Each scene shows the same named points in several views. A view is turned or mirrored, shifted and resized as a whole, has a little noise and may leave points out.

Scene 1
View 1
sis: [-14  16 -25 -11 -13  16  38  -4 -20 -14  29  22  -5  12  17  28  14 -38
  18   3 -23]
fakor: [ -5  -1   7  -1  24  17  24  -7 -11  -2  21  13  -5 -12  12  16  14 -12
  14  18 -25]
mes: [ -4  -8   1  -7 -10  25  19 -25 -34 -22  34  26 -21  19  15  18  15 -33
  23  24 -34]
fikez: [ -7  -2   4  -3  12  16  22 -12 -15  -7  23  17 -10  -2  14  17  13 -19
  16  17 -25]
Sevi: [ -5 -21  21  -2   1  10   5 -29 -19 -14  23  20 -23  16  13   4   7 -21
  18  24 -19]
riri: [ -8   1  -8  -8 -13  20  26 -20 -29 -19  31  25 -16  19  16  20  13 -35
  21  15 -28]
Bomu: [-13   7  -1  -3  15   3  25  -1   3   3  14   9   1 -12  15  16  10 -14
  10   5 -10]
zom: [ -2 -12  20   2  23  13  13 -18 -11  -4  20  14 -12  -7  12   8  12 -10
  15  23 -24]
rapoz: [-17  28 -31 -12   3  16  49  10  -9  -2  25  14   8  -7  16  34  17 -30
  13  -1 -21]
nif: [-10  18 -25 -12  -4  29  43  -3 -28 -13  34  22  -4   4  15  33  20 -35
  19  11 -34]
beg: [ -9   9  -1  -2  30  13  31   3  -1   7  16   8   4 -23  13  21  14  -9
  12  11 -20]
fana: [-14   6  -7  -7  -3   6  26  -7  -9  -7  22  17  -7   6  16  18   9 -27
  16   4 -15]
View 2
fana: [ -4  -1   7  14  30   7  -1   0   0  -2 -16  18  10   1  -6  16  -7  -7
  -7 -14   0]
Sevi: [-21  -1   1   2   3   8  -7  29  10  -8 -14  12  38  18  21  27 -39 -21
  -3 -20 -12]
Bomu: [ -1 -11  -9  31  35   0  -7  11  -2 -16 -10  12   3   2  -8  14  -3 -13
   6  -1  21]
mes: [-28   2  19  -1   4   2   8  10   5  13 -22  25  44  10  -4  25 -27  -6
 -14 -37 -25]
rapoz: [ -3  -8  11  31  46  -4  11 -17 -11   7 -22  28  -3 -10 -41   7  19   8
  -7 -17  12]
zom: [-23 -17 -16  26   9  -6  -1  34   6 -12 -12  14  33  17   1  26 -24 -23
   8 -10  13]
fikez: [-18 -10  -3  20  17  -2   3  16   2  -3 -16  19  26   8  -7  20 -15 -11
  -1 -16   5]
sis: [ -5   2  23   9  34   6   9 -16  -4  12 -23  28  10  -7 -24  12   2   6
 -15 -27 -10]
riri: [-17   4  22   0  16   6   8  -1   3  12 -21  25  29   4  -9  20 -17  -2
 -15 -31 -22]
View 3
fikez: [ -6 -23 -23  -1 -22   5  -1 -10   0  11  17 -16 -14   3  -5  26  -8  15
  12 -10 -13]
Bomu: [ -8 -21 -16   5 -18  13   0  -1  -4  -1  -5 -12  -2  12  -5  19  -1  14
  10  -7  -9]
fana: [-12 -20 -25   3 -13   5  -6  -2   6   4   1 -14 -11  -2  -9  29 -10  16
  16 -14 -15]
mes: [ -7 -23 -36  -5 -19  -3  -7 -18  10  21  32 -18 -27 -15 -11  38 -20  16
  16 -18 -18]
sis: [-12 -19 -39   5 -14   0  -9  -4  11   1  -5 -12  -9  -2  -2  37 -11  23
  29 -20 -25]
beg: [ -2 -23 -19   3 -26  10   6  -5  -9   2   0 -11   0  21   6  18   6  16
  13  -2 -11]
rapoz: [ -9 -19 -40   7 -19   1  -2  -2   7  -6 -17  -9   2  11   9  36  -1  27
  32 -15 -26]
Sevi: [ -8 -23 -13  -4 -15   7  -6 -11   1  20  33 -19 -26 -12 -21  24 -18   7
   0 -12  -4]
zom: [ -1 -26 -12  -3 -26  10   4 -13  -9  16  27 -17 -15   6  -7  18  -5  10
   2  -4  -5]
nif: [ -8 -22 -47   0 -21  -6  -5 -12  12   6   6 -13 -10   0   7  43  -9  26
  32 -19 -29]
fakor: [ -2 -24 -19  -1 -26   8   3 -11  -6  10  15 -15  -9  11   0  21  -2  15
  10  -6 -11]
riri: [-11 -20 -37  -1 -15  -2 -10 -11  12  13  17 -17 -21 -14 -10  39 -20  18
  19 -20 -21]
View 4
riri: [ 30  46  -3  16  13 -11   0   6  35   6  14 -11  17 -33 -30   8  22 -13
 -14 -26 -22]
Bomu: [  4  13  11  -8  -6   6 -10   2   9 -22 -10  -1   6 -18   2  11  17  -1
  -1  -4 -25]
beg: [ -9   4  16 -10  10   5 -12   7   7 -35  -5  -5   3 -23   0  17   4  -6
   7  -3 -20]
fikez: [  7  23   6   0  12   2  -9  11  20  -5   8 -11   9 -24 -10   8  13 -16
  -3 -21 -16]
mes: [ 25  46  -4  14  23  -7  -4  14  37  15  23 -17  17 -30 -29   5  18 -25
 -12 -36 -12]
sis: [ 31  44   3  22   9 -20   4  -4  32 -20   4  -3  18 -37 -33  18  18   0
 -10  -7 -33]
nif: [ 23  40   4  21  26 -25   4   1  32 -27  11 -10  18 -43 -37  24   6  -5
  -5  -8 -27]
rapoz: [ 17  27  12  14  10 -22   3  -8  21 -47  -7   0  14 -39 -25  28   8   9
   0   9 -36]
fakor: [ -3  12  10  -7  15   6 -10  11  15 -14   5 -12   7 -22  -4  11   8 -16
   3 -18 -13]

In a view up to two points have been moved. Name them for each view, in the order of its rows, or write -.
view 1 => -
view 2 => -
view 3 => sis
view 4 => -

Scene 2
View 1
fugu: [ -5  -4  -1  13  -2  22   6   3 -20  10 -20   2 -10 -16  -1   0   6  10
   3 -11   0]
Ropul: [ -2  -5  -8  11   1  24   4   3   0  10 -13  12   2 -19  12   5   0 -13
  16  -7 -11]
zumu: [ -5   1  -6   9   2  17   7   6  -6  10 -17   5  -1 -10  -2  -1   8  10
   6 -13   2]
Loka: [ -2  -8  -6  10   0  27   4   1   3   9  -9  16   0 -18  11   9  -4 -16
  19  -7 -11]
Kibi: [ -1 -16   0   6  -3  30  -1  -6   3   4  -3  18  -6 -16  11  16 -15 -17
  26 -11 -12]
Kig: [ -3 -15   2  -8   6  20  -2  -6  32   0  13  26  -1   3   2  21 -26  -6
  38 -23  -4]
Zefo: [ -8  13  -8   2  11   2   9  15   9  12 -17   6   8   2 -14 -10  16  29
   1 -21  19]
busob: [ -5   4  -8  -1   9  12   6   8  20   8  -7  15   7  -1  -3   2   3   8
  16 -17   7]
Terok: [ -5  -3  -4   3   4  16   4   4   9   7  -8  11   0  -6  -1   4  -2   6
  15 -16   2]
nup: [ -4  -8  -1   2   2  19   2  -1   6   4  -4  12  -5  -5  -3  10  -9   6
  19 -19   1]
mesin: [ -9   8  -7   3   8   7   9  12   4  10 -17   5   5  -1 -10  -8  13  24
   3 -19  13]
gogu: [ -6   2  -6   3   5  13   6   8   9   9 -12  12   5  -7   0   0   3   7
  13 -15   4]
dige: [ -5  -8   2  -2   5  15   1  -1   9   3  -1  12  -4  -1  -6  10 -11  11
  20 -21   4]
Tede: [ -2  -3  -6  15  -3  24   5   4 -12  12 -19   8  -4 -20   8   2   5  -6
   8  -5  -8]
fafub: [ -4 -11   3   5  -2  21   1  -3  -8   4  -8   8 -11  -9  -3   8  -8  12
  15 -17  -1]
View 2
fafub: [-16  14  -7   8  -3 -11  -6 -18  18  40 -10  13 -19   1   8  -2  -2  -8
  -8   2  -1]
gogu: [ -8  21  -8   5  10  -1  -5 -18  11  12  18   7  -3  -9   1  12   3 -14
 -11  -8  19]
fugu: [-18  12  -6  16  12  -2 -28 -22  24  12  -8  36  -7   7  14  11   2  -5
   4  12  -6]
Zefo: [ -4  31  -8  26   7   7  -4 -23  12  23  53   1  26 -39  10  10   2 -23
  -4   3  17]
busob: [ -3  28  -7  -2  10  -5   9 -15   1  17  29 -14  -3 -18  -6  10   2 -19
 -21 -20  31]
dige: [ -9  19  -9  -1  -4 -13  11 -18   8  41   2  -8 -19  -5   0   0  -3 -12
 -20 -12  13]
Tede: [-15   9  -7   5  17  -2 -26 -20  19   1 -11  32 -13  14   6  13   4  -3
   0   3   6]
Ropul: [-14  10  -8  -7  17  -4 -18 -16  10  -5 -15  23 -21  18  -1  14   5  -2
  -9  -8  18]
Loka: [-15  11  -7 -14  14  -8 -16 -13   9  -2 -21  15 -26  22  -5  13   3  -1
 -13 -14  18]
nup: [-13  18  -8  -2   0 -12   3 -17  11  35  -4   1 -20   1   0   2  -2 -10
 -17 -10  11]
Kibi: [-17   8  -5 -17  11 -14  -9 -14  10   7 -31  14 -35  29  -7  10   1   1
 -17 -15  17]
View 3
fugu: [ 35  11 -22  17  25 -48 -26 -26 -22  -9  31  25 -22 -14 -11 -19  -4  27
   4 -29  -4]
zumu: [ 37  13 -13   3  17 -35 -24 -12 -29  -9  24  14 -16   6   4  -3  -1  18
   0 -15  -6]
Kibi: [-22  -3 -38  20  22 -20 -11 -11 -24   3  45  58  -1 -21   8  41   2  65
  15 -40  -1]
Loka: [-15  10 -28  17  29 -26  -4  -5 -20   2  42  31   0 -13   1  25   1  56
  12 -48  -5]
Ropul: [ -4  14 -24  14  31 -30  -2  -7 -15   0  40  20  -4 -10  -3  12  -1  47
   8 -49  -6]
nup: [  7   2 -20   4   7 -14 -26  -8 -37  -3  32  46  -7   4  20  36   3  38
   1  -4   0]
busob: [ 12  19   1 -11  14  -7 -11  12 -34  -3  23   3  -2  31  22  33   8  30
  -3  -6  -5]
Terok: [ 15  11 -12  -4  13 -17 -19  -1 -31  -4  28  25  -6  16  16  28   6  32
   0 -11  -3]
Tede: [ 18  13 -23  16  30 -44 -15 -19 -19  -5  37  19 -11 -14 -11  -9  -3  36
   9 -43  -6]
fafub: [ 24  -4 -26   7   5 -27 -39 -21 -37  -4  34  55 -15  -6  11  17   0  34
   6  -3   2]
mesin: [ 63  24   8 -21   3 -26 -34   0 -37 -11   5  -9 -20  39  17  -5   4  -6
 -14  17  -4]
gogu: [ 19  18  -6  -3  17 -20 -13   2 -28  -5  24   9  -4  19  11  16   6  27
  -2 -14  -5]
Kig: [-38  -4 -24  -3   4  18 -11  14 -42   7  40  61  14  13  40  94  14  66
   7  -5   3]
View 4
fafub: [ -2  14 -16 -21 -32   1   6  12 -14   9 -27  32 -21  13 -25  21  -9 -58
 -27 -15  -3]
dige: [-14  12 -26 -26  -6   3 -10  17  -3   5 -24  33 -15   7 -20  18  -9 -40
 -45  -1   3]
gogu: [  9  19  -8 -16  -9  -4   5  -2 -19   3 -23  34 -25  -9 -22  15 -14 -13
 -36   9  -1]
mesin: [ 25  12  19 -32 -16  -5   1 -14 -33   6 -21  38  -5 -26 -41  14 -19 -19
 -44  16   4]
zumu: [ 20  18   4 -19 -31  -6  15  -5 -29   7 -23  34 -26  -6 -31  16 -12 -27
 -26   1  -4]
Kig: [-50  15 -63 -14  25  10 -27  38  18  -2 -25  31 -28  21   1  17  -7 -30
 -49  -1  -1]
fugu: [ 27  24   0 -11 -50 -10  31  -5 -32   7 -24  30 -39   8 -25  19 -11 -41
  -8 -12  -9]
Ropul: [  9  32 -26   5 -24  -9  24   3 -21   1 -28  28 -56  13  -5  19 -12 -15
  -9  -3 -11]
Kibi: [-19  30 -51   5 -18  -3  11  22  -1   2 -27  27 -55  32   5  24  -7 -38
 -13 -18 -12]
busob: [  3  18 -11 -19   6  -2  -7   1 -14   1 -23  34 -19 -12 -20  16 -16  -4
 -47  16   2]
Terok: [  1  18 -16 -16  -9  -3  -2   6 -14   3 -24  32 -25   0 -23  17 -13 -24
 -35   2  -2]
Loka: [  0  32 -37   6 -19  -9  17  11 -13   1 -27  29 -55  17   0  22 -10 -17
 -13  -6 -12]
Tede: [ 21  29 -12  -1 -40 -11  29  -2 -27   5 -27  26 -49  10 -15  21 -12 -27
  -7  -9 -10]
Zefo: [ 27   6  26 -38  -7  -3  -5 -16 -32   5 -18  39   5 -34 -46  13 -22 -13
 -55  22   8]

In a view up to two points have been moved. Name them for each view, in the order of its rows, or write -.
view 1 => fugu
view 2 => busob, Kibi
view 3 => mesin
view 4 => -
